Points on a hilly landscape, in no order, each with its height.
A ball rolls from a point to the lowest of its 2 nearest points, and stops where none of them is lower. Distance is the straight distance between rows; heights are no part of it.
j_100: [138 127 116  53 177 194  89 174 131  78 162  79 166 135  91 114  94 170
 161 119 161 125 125 164 126 150 111 133 166 134 170 129 136 113  91 124
  84 139 144 131 140  99 168  41 156 100 134 119]  h=801
j_24: [138 106  77  70 107 131 152 105 146 159 116 110 110  71 141 103 195 146
 108 130 129 108 136 138 177 146 111 173 181 106 132 163  88 138 145 134
 159 151  99  69  88 141 161  87 151 135  69  86]  h=560
j_166: [ 80 122  56 178 160 111 111  72 131 145 176 128 123 136 194 137 163  93
 116 148 143 131  82 127  95 103 163 160 152  73 114 141 133 156 123 118
 158 119  89 149 160 100  69 115 163 131 134 115]  h=701
j_145: [ 98 118 102 106 141 135 146 125 132 157 158 120  98 135 150 139 190 135
 120 179 139 146  92  95 159 156 178 153 123  85  82 115 158 180 115 153
 135 156  60 130 135  87  83  91 180 222  95 138]  h=728
j_322: [123 129  75 144 153 143 113  98 160 155 172 123 102 128 143 149 144 105
 122 177 141 158  97 103 139 132 169 135 123  51  93 141 143 180  69 160
 130 154  74 132 153  72  77  83 202 183 125 134]  h=741
j_591: [119  96 154 181 124 160 142 105 129 120 112 129 122 156 197 162 119  99
 117 124  85 133 178 160  80 123 134 118 146 131 118  89 180 134 133  96
 151  82 149 186 131  75 163 187  78 131 130 124]  h=474
j_894: [110 115 141  88 122 169 129 193  88  61 139 144 138 145  92 134 115 149
 149 110 103 146 122 135 110 109 109 101 140 128 160  91 129 118 125 126
  91 138 164 141 120 125 163  88 126 170 145 142]  h=531
j_455: [137  94 116 141 108 173 154 168 112 119 118 192 149 132 117 128 141 173
 141  83  75 144 156 121 113 126 114 121 133 157 184  92 110 115 146 125
 183 151 125 220 101 123 140 160  99 140 172 142]  h=590
j_129: [157 115 131  59 121 124 122 195  86  91 180  91 115 171  89  75 168 159
 117  89 119 142 169 126 172 142 123 129  89 147 111 124 100  75 127 155
 106 108 145  71  96 166 121 107 144 121 101 116]  h=272
j_976: [171 151 135 101 134 183  80 140 145 148 116 108 154 131  94 104  87 138
 161 121 161  98  97 160 108  92  92 154 172 137 159 113  96  90  98 112
 102 140 150 130 144 131 152  79 157  97 141 138]  h=627
j_116: [141 146 160  81 115  77  77 144 181 163 128  77 107 146 113 103  96 106
 149  96 154 165  92  88 118 119 126 133  90 201  94 133 118 147 165 172
 133 140 141 178  98 149 140 169 159  42 180 173]  h=486
j_943: [129 171 164 190 127  76 162  69 134 138 111 157 114 120 138 141  96  74
  99 137 119  79 128 123 164 139 164 129 119 127 129 136 176 133 157 132
 152  90 130 130 157 131 145 172 117 157  59 108]  h=621
j_78: [168 115 123  55 152 110  58 150 169 137 157  66 154 105 122  78 100  98
 146 124 176 132 116  86 130 128 127 135  96 181 113 152 124 131 115 184
  95 132 153 115 129 122 128 129 171  33 175 139]  h=460
j_54: [112 105 116 161  75  94 160 150  78 107 145 139 131  95 128 133 149 147
 137 122 116 126 132 115 151  92 121 112  95 141 134 105  90  92 101 116
 136  94 123 113  71 221 125 139 112 130 108 169]  h=407
j_325: [ 95 110 158 130 151 148 129 168  64 100 130 154 103 162 151 177 159 172
 152 124 120 162 101 143  86 126 117  87 154 139 103  80 144 145  99 116
  93 179 111 166 125  53 122  87  94 155 173 144]  h=713
j_441: [ 87 102 109 156  73 161 154 160  75 102 104 152 126 103 177 168 145 135
 156 122  97 174 178 111 102 128 113  83  97 147 156  98 126  96  93 108
 145 102 141 145  69 160 149 186  90 148 119 164]  h=378
j_677: [108 128 114  91 173 124 160 119 156 107 130  94  68 114 136 116 144 113
 111 191 138 117  86  98 144 177 178 144 142 119  88 179 133 193 110 164
 104 152  98  95 174 110 102  96 136 175 112  77]  h=703
j_946: [177 132 165 104  91 116  79 153 162 170 106 136 156 170  67  92  70 117
 157 107  97  87 106 126 113 102 115 130 115 174 118 112  99 118 137 135
 121 141 157 159 113 154 156 180 123 115 165 165]  h=648
j_495: [162 108 134 100  74 168  99 175 123 120 122 148 150 130 106 102 143 168
 161 107 136 122 110 150 139  69  71 153 122 116 149 104  78  52  80 105
 132 125 133 118  78 189 158 109 149 125 109 156]  h=599
j_426: [105 138 120 118 181  90 137  98 146  99 135 120  90 102 146 139 147 104
  96 173 141 111  75 111 131 176 164 155 124 120 124 178 109 173 135 158
 114 138 104  98 192 133  97 126 114 136 117  90]  h=690
j_162: [118 140 188 161 161 146 117  75 114 101 115 128 119 126 174 186 147 130
  90 122 105 168  99 156  62 120 159 106 120  96  59 109 196 136 104 110
 118 125 134 176 145  63 105 156  68  96 143 137]  h=813
j_816: [ 95 121 137 177 128 107 191 159 121 134 133 145 131 177 139 186 148 144
 140  90  98 120 132 131 119 144 116  81 121 139 120  68 127 122 151 105
 123 121  84 181 108 120  70 129  80 143 188 138]  h=626
j_148: [163  98 106 160 119 153 133 157 147 150 122 170  90 102 132 120 144 122
 102 130 147 156 164 102 198  95 138 114  67  60 128 173 138 132  82 123
 143  92 141  72  72  93 138 128 184 187  55 153]  h=384
j_292: [143 119 115 113 202 164  87 121 142  66 107 122 144 101 123 126 113 126
 114 144 154 153  85 127 106 125 121 138 117 109 187 142 144 114  96 144
  64 124 145 108 201 134 119  97 136  70 148 119]  h=784
j_767: [164 109  90 164 110 141  67 132 119 111 119 154  97  76 144 111 143 106
  89 115 109 157 175  86 146  96 108 112 106  61 125 125 104 149  57  81
 112  98 144 126 106  64 141 143 167 192  60 147]  h=320
j_936: [ 64 122  99 151  97  94  96 115  74 118 165  96 116 121 154 151 168 157
 142 119 115 172  96  96 108 117 113  73 127 101  88  58 160 101  63  90
 103 132  60 166 100 145  60 136 115 204 139 149]  h=417
j_757: [151 110  91 121 118 168 162 132 156 136 149 158  87 108 130 119 174 112
 112 147 155 178 140 107 188 126 166 113  60  63 112 135 148 152  64 139
 123 119  97  79  91 106 134  92 189 198  52 154]  h=343
j_536: [101 147 140 187 147 110 142 100 110 111 147 124 121 154 151 189 139 109
 124 129 140 137  96 146  82 136 123 122 128  96 114 125 155 137 111 109
  96 139 103 164 168 109  80 124  88 128 149 129]  h=744
j_717: [109 150 165 159 135  76 134  28 139 171 123 122 156  99 133 142 136 122
 102 129 141  84 106 163 114 126 193 151 123 148 159 161 140 141 179  94
 172 130  93 113 177 162 115 141 102  61  98 111]  h=777
j_641: [103 107 124 116  93 174 144 186  85  85 119 176 136 138 124 144 150 154
 152 126  72 145 152 124 107 133 105  91 135 130 148  89 126 121 128 118
 113 140 166 141 110 126 159 131  92 176 158 149]  h=551
j_202: [ 94 127 125 154 160 139 107 145  79  97 167 120 115 142 161 178 171 136
 144 115 119 157 109 126  97 120 103 112 148  96 117  63 148 139 108 107
  91 163 117 154 146  90  99  78 117 175 149 134]  h=725
j_840: [ 90 134 137 165 161 111 146 105 135 112 127 118 160 147 112 172 125 137
 135 118 125 149 101 131  77 149 127 120  99 129 136 150 135 149 139 107
  95 159 117 157 170 124  67 126  73  65 170 137]  h=758
j_919: [127  77 125  93  86 170 139 178 113 106 118 185 135 113  98 109 162 190
 160  95  81 159 135 129 109 117 110 113 121 149 188  97 102  97 109 137
 162 153 132 190  78 168 165 145 116 146 153 171]  h=574
j_489: [ 88 118  66 168 146 132 109  62 124 134 171 115 144 120 191 163 157 106
 127 127 151 144  98 158  59  94 141 145 145  80 131 129 128 142 127 107
 129 119 123 149 166 122  74 104 124  71 137 116]  h=686
j_809: [162 120 168 121 160  79  75  76 149 113 117 115 147  72 138 106 154 100
 105 134 166 139 136 129 139 158 183 140 108 152 158 169 122 133 214 149
 129 149 133  91 173 164 127 160 127  54 110 112]  h=794
j_793: [132 127 108  83 205 184  88 145 144  74 106  92 152  99 128 115 102 174
 153 144 184 136 107 138 122 118 124 130 150 145 176 151 144 120  67 125
  90 122 169 118 174 108 150  57 153  66 139 104]  h=792
j_974: [150 146  85 155 139 177 153 127 190 136 132 160 110 125 124 146  99  89
 107 157 169 140 121 109 166 111 142 112 137  71 145 142 150 162  66 140
 113 127 125  87 110  81 146  87 204 175 107 100]  h=449
j_667: [144 146 115 187 127 114 124 110 113 126  83 135 122 139 151 147  94  75
 109 161  92 114 177 118 153 120 114 129 100  69 113 156 150 160 101 119
 132  65 111 127 118  76 128 201 132 193 108 136]  h=329
j_357: [102  86  68  93 110 119 174 120 127 133 140  85 143  80 164  92 183 155
 112 119 147  97 126 119 155 130 109 145 154  96 124 139  91 129 109 125
 166 136  78  72 112 168 157  68 172 145  79 129]  h=577
j_736: [134 112  94 105 125 152 174 156 132 113 144 143  92 127 107 105 172 122
 116 121 117 157 140 105 188 140 167 154  59 104  86 154 153 124  84 161
 117 139  94  55 112 119 126  89 160 195  57 131]  h=307
j_991: [ 87 123 114 172  84 132 146 129  83  94 118 141 132 109 186 160 155 107
 144 127  90 144 150 116 121 124 103  90 107 114 108  76 135 126  99 109
 113  83 112 164  82 123 116 181  92 178 121 161]  h=313
j_466: [132 146 149  88 112  86 136 189  79  94 159  97 120 153  60 100 163 160
 125  95  95 132 178 115 158 122 125 120  89 154 106 130  90 111 167 152
 104 123 164 115  88 165 130 141 121 152 127 126]  h=310
j_353: [124 134 209 146 171 107  99 144 128  76  81 160 167 134 108 176 107  95
 113 148 129 176 108 132 131 181 135  84  76 121  96 134 186 109 145 123
  66 144 109 106 178 124 104 147  85  96 177 176]  h=775
j_209: [147 171 124 127  96  72 150 128 106 144 126 111 116 114  94 111 154 137
 122 115 105 100 159 147 156 140 126 162 137 144 128 110 102 126 195 134
 120 135 156 117 134 169 119 148 111 148  80  75]  h=386
j_91: [168 186 159 109  96 125 125 120 123 200 105 149 126 100 119  95 116 125
 120 117 150  71 118 135 153  95  88 180 151 156 108 137  92  88 165 118
 156 127 130  81 128 148 133 121 174 127 106 112]  h=299
j_683: [ 96 124 135 121 134 149 137 213  77 112 111 185 116 172 138 163 150 173
 153 144  70 139 140 111 102 159 113  73 132 149 102  76 151 134 132 145
 128 171  73 161  86  91 135 128  57 176 198 145]  h=693
j_993: [129 107 120  94 142  67 116 110 128 146 161  60 121  73 106  98 115 135
 123 159 141 124 122 122 120 166 140 132 139 154 116 169 115 147 194 172
 129 152 184 134 138 123 135 131  84  62 163 100]  h=809
j_722: [139 115 118 118 134 111 141 135 149 162 137 126 132 164  79 129  77 144
 162 112 139 147 121 146 101 127 100 143 135 155 141 128  87 142 170 126
 160 148 119 190 107 133 122 116 104  65 157 157]  h=525
j_915: [181 142 155  89 135 133  73 143 181 159 110 112 157 137  80  98  74 117
 152 115 147 103  98 136 109 101 113 139 142 167 147 137 102 102 124 123
  87 150 150 137 133 150 132 127 149  85 165 148]  h=637
j_352: [124 139 190 161 151 145 138  79 142 111  96 122 138 125 141 175 143 157
 106  77 115 152  95 153  69 149 166 106  82  95 115 107 182 122 119  85
 120 126 104 176 154 102  78 157  52  83 165 152]  h=800
j_765: [128 136 147 156  81 102 189 123 102 147 121 169 160 138 125 121 116 152
 165 102  86  88 168 149 149 113 115 118 107 172 115  92 106 114 175 114
 172  85 127 154 115 151 125 158 104 125 117 120]  h=471
j_594: [121 102 118 167  76 154 124 168  98  95 113 165 137 104 143 142 124 112
 126 139 117 138 180 120 159 102 115 152 103 108 118 145 108  99  95 128
 134  70 160  69  75 156 125 168 137 180  88 162]  h=399
j_604: [ 84 129 119 160  82 105 134 139  65  94 139 111 119 128 158 158 178 144
 131 141 103 146 124 107 123 119 114  93  95 109  92  62 143 110  80 114
 114 123  81 138  82 152  85 125 102 201 148 166]  h=379
j_600: [ 98 123 107 169 141  88 137  52 129 158 143 115 137 127 152 142 150 100
 104 142 151  92  97 160 102 117 157 159 163 120 152 166 117 161 168 122
 178 114 113 120 172 132 108 124 126  97 120 109]  h=765
j_313: [126 134 133 184 107 118 161  65 133 161 152 135 152 135 145 169 123 117
 138  91 125 106 160 181 109  82 111 135 139 147 153  81 111 131 142 102
 166 111 102 164 140 138 106 140 117  91 138 132]  h=527
j_428: [123 120 194 154 150 124 130 141 141 102  56 165 142 162 119 173 110 123
 118 142 128 146 124 136  96 199 151  67 106 133  88 125 199 100 148 128
  98 154 109 140 155 115 131 167  49 108 203 167]  h=782
j_190: [ 95 169 136 169 153 100 133  85 106 138 164 110 127 161 155 177 169 101
 119 161 160 120  79 128 118 152 158 156 122 106  89 147 159 152 119 121
 121 131  84 153 160 110  48 137 108 136 128 137]  h=759
j_898: [115 164 137 153 166  73 140  92 145 129 126 132 104 115 118 147 140  97
  91 155 136 102 105 114 157 186 179 161 115 129 125 157 156 167 158 161
 104 139 113 123 178 142 103 146 106 162  90  91]  h=675
j_785: [134 163 142 101 131 105 120 143 128 132 143 106 139 154  67  97  99 137
 119 110 139  93 145 124 130 116 116 129 125 161 126 133  94 117 141 147
 105 132 171 113 131 143 114 116 145 137 127 125]  h=363
j_77: [179 132 151 109  83 186  91 155 123 137 123 156 151 127 105 114 129 149
 163 113 135 104 115 159 117  83  91 139 163 130 147  95 102  77 110 110
 122 145 170 146 101 145 161  98 163 157 118 142]  h=612
j_438: [157 142 151 128 148 131 130  72 158 198  85 164 102  89 122 111 128 107
  98 160 148  97  85 111 156 133 132 170 189 135 155 176 131 134 164 125
 172 132 121  57 140 146 159 128 182 119 113  64]  h=781
j_92: [158 154 109  42 157 177  56 160 170 118 140  70 155 146  86  98  80 150
 163 117 137 124 112 133 110 140 106 131 150 157 154 139 123 122  69 151
  93 146 149 138  88 108 152  83 155  61 138 130]  h=808
j_608: [166 144 120  54 167 120  77 131 154 176 120  72 121  93 125  65 114 109
 115 138 176  90 108 115 144 151 106 145 165 175 119 162  96 109 154 131
 119 126 141  96 142 131 144 125 162  77 153 121]  h=433
j_312: [127 138 130 170  74 127 136 155  92 111  95 143 132 120 142 142  90 105
 136 162 101 115 192  99 163 115 128 133  96 141 131 166 116 106 137 125
 144  50 159  94  82 143 125 197 121 165  73 142]  h=444
j_688: [104 117 133 120 156  88 164 142 145 157 148  98 139 161  86 142  88 162
 135 109 134 166 117 111 108 149 121 116 103 160 108 156 106 166 181 147
 145 145 140 189 113 124 104 131  89  48 166 143]  h=512
j_939: [108 121 128 160 161 147 119 123 102  99 155 144 137 140 163 142 121 134
 131  97 129 159 107 147  83  90 125 121 166 135 144  89 125 153 111 104
 115 129 183 175 169 101 150  79 135 118 121 133]  h=653
j_907: [120 124 152 123 187 111 109 120 135  83 120 127 152 123 100 145  94 103
 132 142 159 147  98 126 115 130 133 126 110 128 148 153 135 124 128 126
  66 138 160 101 193 148  89 106 117  87 161 140]  h=776
j_138: [146 141  92  97 135 172 181 140 184 146 126 154 108 133 108 114 108 107
 120 137 158 124 104 107 159 127 159 138 125  94 118 169 158 160  86 143
 127 139 110  56 110 108 160 112 207 186  69  74]  h=478
j_514: [135 124 141  68 149 119  81 138 185 124 124  95 151 110 111 103  83 114
 147 128 162 166 103 103  93 127 112 137  88 172 110 157 123 129 152 159
 110 146 144 150 116 151 128 143 127  21 185 172]  h=473
j_117: [133 121 107  97 156 132 135  84 128 169 126 101 123  92 147  86 118 127
 124 161 159  86  91 144 134 124 116 161 174 127 128 186  76 148 160 118
 165 119 122  82 148 120 136  85 143  80 140 124]  h=289
j_678: [122 124 141 147 118 148 167 175 106 118  90 180 111 175 178 188 175 173
 151 143  84 140 164 129 100 162 121  76 155 136 109  84 165 114 140 129
 139 138  68 181  93  95 108 148  54 156 192 140]  h=681
j_151: [113 132 167  96 133  65 108 146 164 151 140 100 123 155  92 123  74 133
 141  80 147 167 105  95 124 154 120 113 113 178  98 147 131 157 184 179
 156 147 154 204 107 144 139 174 133  63 171 150]  h=497
j_302: [136 127 173 215 138 115 114  48 140 128 133 128 151 128 151 170  66  78
 103  91 148 119 140 168 101  80 159 103 125  88 131 133 180 127 108  98
 166  81 126 142 139 111 122 163 107  97  97 121]  h=561
j_329: [163 132  92 184 119 157 111 139 152 132 118 155 108 106 125 125 104  96
  98 118 151 150 165 106 161  94  95 116 120  43 136 138 151 148  71 124
 122 109 145 109  88  74 149 110 186 174  71 125]  h=400
j_280: [136 124 194 161 152 130 145 138 139 101  60 158 134 168 136 189 121 153
  97 112  92 148  97 148 111 188 179  85  81 108 109 107 185 116 140 106
 124 140  98 176 144 105  99 148  37  76 195 154]  h=789
j_33: [125 109  94 163 167 133 119  39 160 157 127 154 108 111 180 130 127 107
  95 173 142 107  72 116 116  93 163 135 163  84 142 191 127 168  95 123
 171 122 125  86 152 124 116  94 180 110 151  95]  h=763
j_814: [157 178 151 137 142 133 103  95 151 204 105 118 133 128 124 106  77 108
 136 134 162 104  90 160 116 100  82 171 147 147 159 143  86 104 156  76
 146 130 123 114 152 146 142 101 138  81 152 149]  h=238
j_70: [123 146 158 163  86 144 176 151 106 126  82 152 120 180 154 169 136 151
 149 179  79 112 173 132 108 176 116  82 113 146  77 105 147 116 147 129
 123 118  86 155 106 109 105 154  55 142 172 152]  h=664
j_999: [121 163 142 109 139  61 139 146 118 121 141 101 114 130  79 102 134 131
 107 120 131 110 141 126 157 168 141 133 121 160 118 128 131 160 170 154
 100 124 160 122 163 154 121 134 116 157 105  92]  h=401
j_499: [157  66 125 108  68 157 120 171 104 102 132 163 132 117  94 106 155 172
 163 119 119 156 118 134 117  77 100 111 107 139 187  99  87  58  84 106
 137 134 141 149  70 205 159 119 125 117 123 176]  h=588
j_916: [163 107  91 197 114 146  83 124 103 121  67 141 115 105 146 141 126  90
 100 137  95 157 187  96 154 101 111 133  94  75 122 164 105 165  95  95
 121  72 127 119  96  68 133 190 163 204  71 143]  h=212
j_348: [ 99 154 103 169 135 103 150  75 132 152 160 123 134 131 129 132 130 111
 121 132 156  90 118 129 135 106 133 163 157 112 144 135 111 156 139 139
 147 127 125  96 155 130 110 102 146 122 109 120]  h=754
j_891: [153 188 145 135 108  84 143  95 111 168 121 147 133 114  97 115 108 117
 102 124 124  73 140 144 164 114 119 163 158 151 115 133 118 113 176 139
 148 117 145 105 144 163 133 143 137 137  77 108]  h=337
j_625: [121 148 146 121 105 166 148 169 148 136  90 181 161 198 108 122  84 153
 136 139  68 134 178 119 106 162 129  90 120 167 134 120 166  96 157 160
 139 113 156 172 118 128 153 209  75 139 175 125]  h=330
j_832: [130 137 154 130 143 146 134 166 154 135  85 169 143 181 122 139  73 141
 120 134  79 137 159 128 107 197 150  91 126 152 147 108 195  88 150 147
 175 137 127 181 151 112 164 197  54 116 195 141]  h=360
j_110: [150 132 130 114 153 171 104 127 114 123 127 118 148 117 126 126 120 148
 146 118 162 134 101 168  98  93 103 128 175 151 169 108 120 121 105 107
 113 141 192 159 157 109 164  68 153  86 138 142]  h=638
j_637: [173 133 100  67 132 140 140 114 184 148 114 132 104  93 100  80 145 110
 111 139 155 104 119 125 170 156 151 148 175 125 137 185 137 152 135 155
 114 155 130  69  99 148 148 151 192 149  87  33]  h=522
j_786: [121 109 113 146  75 163  99 168  97  74 116 160 130 111 140 148 125 112
 130 144 114 153 171 120 124 101 100 122 118 100 136 104 133  95  95 131
 112  86 182 113  89 126 154 143 124 178 105 156]  h=355
j_227: [ 94 102  91 154  70 100 148 131  95  96 152 100 129 105 150 110 167 146
 125 105 136 149 119 102 131 107  98 107 102  94 130  88 127 106  48 107
 125 118  99 102 128 210 115  83 133 167  93 141]  h=349
j_140: [ 99 161 151 111 101 150 115 175 111 104 109 166 134 181  76 126  98 136
 133 153  76 127 179 124 101 137 121  85 128 148 116 128 144 106 149 150
  88 122 152 127 124 137 141 175  73 175 185 135]  h=282
j_448: [136 135 127 178  99 139 157 128 108 115  69 119 139 146 167 151  94  77
 144 154  99 113 202 123 145 114 115 123  87 104 115 162 130 130 133 111
 138  37 128 129 108 110 137 216 108 163  90 118]  h=413
j_220: [118 136  92 131 129 130 178 113 130 109 157 122 131 120 128 112 123 128
 116 132 150 116 141 114 154 114 123 155 155  78 125 144 118 155 105 130
 114 128 102  87 136 139 122  76 173 159  98  99]  h=739
j_879: [116 142  91 135 171 160  90  85 130 100 141 123  91 129 149 169 150 128
 118 184 145 180  77 132 124 128 144 132 153  73  96 123 171 156  51 153
  93 164 100 126 170  68  77  69 179 157 151 117]  h=756
j_969: [115  96 175 151 125 181 154 118 164 116 100 123 120 167 170 174  82 124
 108 126  88 130 187 160 105 164 167 100 129 143 144 107 193 112 145  93
 179  93 147 183 161  88 167 200  65 114 145 131]  h=426
j_670: [146 144 169 127 145  72  97  60 138 162 102 126 140  91 120 117 120  99
 110 131 161 107 120 154 139 147 160 152 118 167 145 153 122 123 206 108
 150 145 118  99 180 169 141 148 124  63 106 107]  h=786
j_396: [ 94 125 127  98 134 110 147 134 125 118 147  93  88 139 147 130 168 133
 126 172 125 121 106 101 163 172 144 168 132 101  88 139 129 173 127 156
 111 177  54 101 154  92  77  88 127 204  93 112]  h=717
j_558: [ 90 115  72 159 137 124 101 118 120 110 178 101 131 132 171 152 144 115
 144 124 148 159 108 109 111 104 118 133 159  76 121  81 125 138  84 108
 106 171  78 144 164 101  86  70 144 165 130 128]  h=740
j_561: [133 181 136 173 107  59 147  73 138 152 129 147 116 121 140 129 145  96
  93 146 101 103 129 138 165 167 153 152 127 118 116 135 180 151 170 158
 125 117 132 136 149 149 114 157  98 167  55  75]  h=650
j_86: [ 91  92 143 109 144 133 144 198  96 114 118 152 113 171 124 165 153 181
 162 109  85 160 134 124  96 137 109  79 132 133 142  88 127 148 132 121
 114 192  99 189 108  88 111 109  69 165 188 158]  h=704
j_752: [120 115 166 103 112 202 115 181 100  74 153 169 134 153 102 110 137 165
 157 111 103 130 128 128  99  96 119 111 151 167 152  99 140 112 110 131
 129 134 193 128 137  97 191 100 173 161 143 158]  h=514
j_40: [123  93 169 146 141 163 155 140 167 108  92 156 143 166 134 145  80 146
 102 115  68 148 142 141 126 182 181 106 105 133 151  88 191  86 148 119
 210 130 141 194 149 107 156 183  60  91 175 136]  h=387
j_623: [133 113 148 204 122 134 154  77 146 118 136 140 136 150 165 158  89 101
 124  96 122 106 168 177 100 105 125 112 136 112 143  82 153 123 132  96
 156  88 140 177 124  99 139 173 102 103 121 119]  h=520
j_566: [181 166 138  40 122 171  82 163 148 139 167  51 166 147  86  61  89 149
 143 105 150  86 141 137 138 143  95 135 127 163 124 143 103 114  77 143
  84 136 119 100  72 117 145  92 165  93 153 127]  h=815
j_43: [191 162 175  94  74 109 118 149 133 191 116 128 137 165  77  84 107 128
 147  91 106  83 129 149 135  94 127 141 100 189 105 117  97 102 171 124
 142 125 141 166 110 158 150 171 147 114 146 141]  h=659
j_278: [105 125  81 131 180 141 135  93 166 115 146 122 122 126 161 121 124 114
 116 168 165 114  89 129 127 111 147 139 160  79 134 193 116 164  97 131
 134 127 118  76 162 114  99  71 168 106 151  93]  h=755
j_21: [116  92 134 145  85 174 140 158 109 105  92 153 133 114 198 144 158 133
 142 112  95 168 195 120  90 113  99 106 124 157 158  85 110 119 124 100
 154  91 171 171  89 127 158 216 115 150  96 139]  h=425
j_424: [181 151 169  64 156 104  53 131 155 172 123  72 125 112 112  82 125  84
 120 106 175 110 108 103 158 134 130 142 130 196 125 152 115 120 138 161
  92 135 130  92 142 132 156 140 177  67 164 131]  h=446
j_601: [ 80  98  46 139 143 123 124  98 138 137 170 112 102 121 166 119 178 114
 127 151 150  98  94 104 144 116 160 157 158  90 116 134 111 185 125 132
 161 137  95 110 150 106  94  86 184 173 111 124]  h=716
j_923: [106 100 101 129  86 107 148 131  99 119 136  97 132 104 131  96 158 167
 132 115 140 137 128 126 138  93 104 121 107 117 147 112  86  93  67 106
 151 114  94  90 103 231 139  89 156 120  92 158]  h=377
j_82: [161 196 167 141 111 134 100 105 142 217 102 157 132 129 126 114  77 103
 133 128 143  69 104 145 119  74  85 149 141 134 133 142 101  77 141 101
 151 104 121  91 150 159 147 122 175 106 118 122]  h=269
j_299: [163 167 142  85 120  65 109 127 124 186 136  72 112 119  85  75 110 138
 132 112 146 100 129 140 133 142 116 150 142 185 122 131 115 132 205 142
 136 139 152 148 119 138 157 137 117  92 124 120]  h=389
j_754: [144 120 105 128 153 129 145  69 163 191 108 152 104  91 152 121 139 107
 108 177 130  93  68 117 157 110 148 151 199 110 142 183 125 178 135 127
 183 140 123  72 119 118 151  97 187 120 102  81]  h=773
j_122: [151 157 134  83 107  78 120 160  91 142 144  75 122 129  70  85 144 165
 128  96 119 149 172 123 148 134 108 135 108 177 115 110 105 143 202 166
 119 123 168 161  91 141 140 134 113 115 115 105]  h=353
j_624: [167 158 124  67 117  87  71 108 148 197 118  72 105  85 107  66 134 113
 119 136 154 103 131 143 141 149 102 167 167 158 126 160  96 138 185 129
 141 139 146 105 124 141 149 140 139  87 139  91]  h=414
j_163: [111  92 110 158  76 148 116 155  98  69 143 146 136  99 135 133 149 138
 126 115 134 155 133 126 135  88  94 113 111  87 152  72 132  98  61 104
 117  96 146 112  98 172 146 109 137 153 107 144]  h=302
j_749: [107 100 112  80 115  66 142 148 109 140 197  54 119 105 120 111 152 158
 136 138 122  93 161 110 129 164 126 122 148 147 129 133  81 150 178 159
 119 162 131 131 123 108 122  87  90 132 120 120]  h=829
j_276: [113 141 132 159 104  85 171 100 116 169 145 139 150 154 107 140 129 115
 153 105 137  94 154 153 137 100  93 139 130 173 146  97  93 128 175 110
 161 123 126 140 135 154 112 112 132 123 125 139]  h=500
j_475: [135 118 100  68 114  86 113 138 118 149 187  44 125  74  91  88 121 147
 125 155 151 135 151 123 147 170 134 126 161 136 118 138 116 140 177 181
 127 145 167 120 109 108 145 120 104 109 155  84]  h=818
j_663: [ 95 145 167 133 169  95 131 129 127  93 106 136 141 151  88 171  99 117
 126 136 127 152 103 131  92 153 127  98  93 124 124 147 153 127 138 112
  71 155 122 132 191 135  98 137  83 108 168 151]  h=767
j_260: [151  92  95  88 128 118 169 173 132 108 148 130 104 133 116  88 185 123
 110 118 137 161 135 132 199 138 161 170  96 120 107 156 133  85  96 143
 113 132 117  54  93 167 148 104 142 155  29  89]  h=273
j_206: [129 147 105  87 130 141 117 104 141 197 122  95 127 103 144  90 119 108
 160 139 159 101 108 148 132 109  90 160 167 137 133 156  59 121 166  80
 151 131 120 112 119 126 148  72 141  68 153 158]  h=266
j_155: [141 146 188 199 129  95 133  51 144 134 129 154 151 116 144 143  53  68
 112 120 149  95 130 143 149 109 143 106 115 113 141 147 168 122 141 104
 167  90 109 107 154 157 138 180 140 110  90 137]  h=591
j_452: [116 128  80 173 162 119  97  76 117 106 162 132 141 117 174 159 138  93
 125  98 155 154 103 140  66  84 136 121 167 114 141  89 125 141  98 107
 117 137 159 150 171  95 114  83 134  96 105 118]  h=669
j_399: [116  91 132 173 148 128 176 161 124 137 123 165 139 164 106 171 124 169
 143  76  76 136 143 128 117 147 121 118 135 151 165  85 117 124 148 119
 161 147 110 212 111 112  97 146  94 123 187 138]  h=608
j_5: [108 156 157 114 126 116 131 152 123 108 123 147 147 164  67 120  87 107
 123 113 106 116 133 126 131 137 137 116 123 151 127 118 130 115 142 135
  82 114 178 117 157 152 124 153 124 155 165 141]  h=331
j_392: [ 94 124 135 141  76 115 187 147  78 107 138 174 153 121 124 144 148 148
 162 114  93 111 174 136 150 113 126 103  87 162 128 107  90  99 136 110
 141 101 132 135  71 178 111 174 114 134 124 148]  h=438
j_746: [134 103 157  92  79 216 110 164 103 123 124 184 151 155 128 109 128 172
 151 118  89 129 154 122  84 106 110 128 129 183 169 104 117 101 124 145
 146 133 192 157 115 113 189 171 133 165 121 161]  h=496
j_552: [109  93  56 111 139 149 172 140 150 118 159  99 121 115 153 110 147 114
 125 133 148 118 112 103 155 135 161 141 156  75 115 158 114 176 104 141
 137 150  84  82 136 109 119  58 186 174 104 105]  h=727
j_94: [143 153 109  91 161 149 160 108 188 143 112 147  79 113 107 111 132 104
 100 152 161 124 110 107 167 165 167 144 147 114 132 164 152 169 125 160
 112 146 125  60 148 136 141 124 178 149  94  64]  h=501
j_550: [ 95 118  62 129 180 148  94 101 143  72 157  99 120 112 174 151 142 125
 150 172 159 150  93 134 120 121 143 141 155  56 124 166 136 162  61 124
 106 146 107 108 180  95  99  55 158 125 152 103]  h=764
j_603: [163  94 132  90 149  65  73  91 158 143 113  83 136  48 112  93 128 120
 114 151 156 139 118 118 119 148 156 138 124 155 111 165 120 135 200 151
 138 143 148 119 133 140 140 154  96  39 147 123]  h=802
j_377: [142  79 103  65 145 125 156 171 109  88 160 106 108 137 131  66 160 171
 117  90 147 156 143 128 188 146 110 157  75 138 118 144 107  66  95 146
 121 120 109  53 102 181 146 106 156 121  71 112]  h=244
j_169: [105 145 156 173 125 123 202 169 115 126 119 158 131 211 128 148 137 154
 138 113  72 102 161 114 141 167 140  95 113 145 102  95 133 113 182 109
 128 113  92 175 125 124  94 155  61 133 198 125]  h=644
j_563: [121 103 162 144  86 203 112 143  99 116  93 150 143 133 162 138 103 143
 152 125 103 131 181 140  95 109  95 125 146 164 152 101 136 124 134 139
 137 109 200 149 121 100 185 190 117 159 112 133]  h=470
j_748: [165 133 106  75 116 142 138 141 143 155 129 127 110 104 108  76 164 146
 109 125 151 104 137 152 172 130 126 190 160 117 112 153 106 120 133 148
 120 149 121  60  96 154 154 110 170 133  69  61]  h=543

For each start below, name the point where the ball stops.
j_879 | j_140
j_313 | j_163
j_943 | j_140
j_92 | j_536
j_202 | j_919
j_603 | j_976

Call two points neighbours if one is among the 2 nearest of the other. Go from one point of each pair to the other, from neighbour to neighbour, staying as low as possible. Name the highest point that can't be avoided.
j_163, j_536 | j_190
j_814, j_278 | j_550
j_377, j_163 | j_312
j_916, j_377 | j_329
j_140, j_814 | j_999
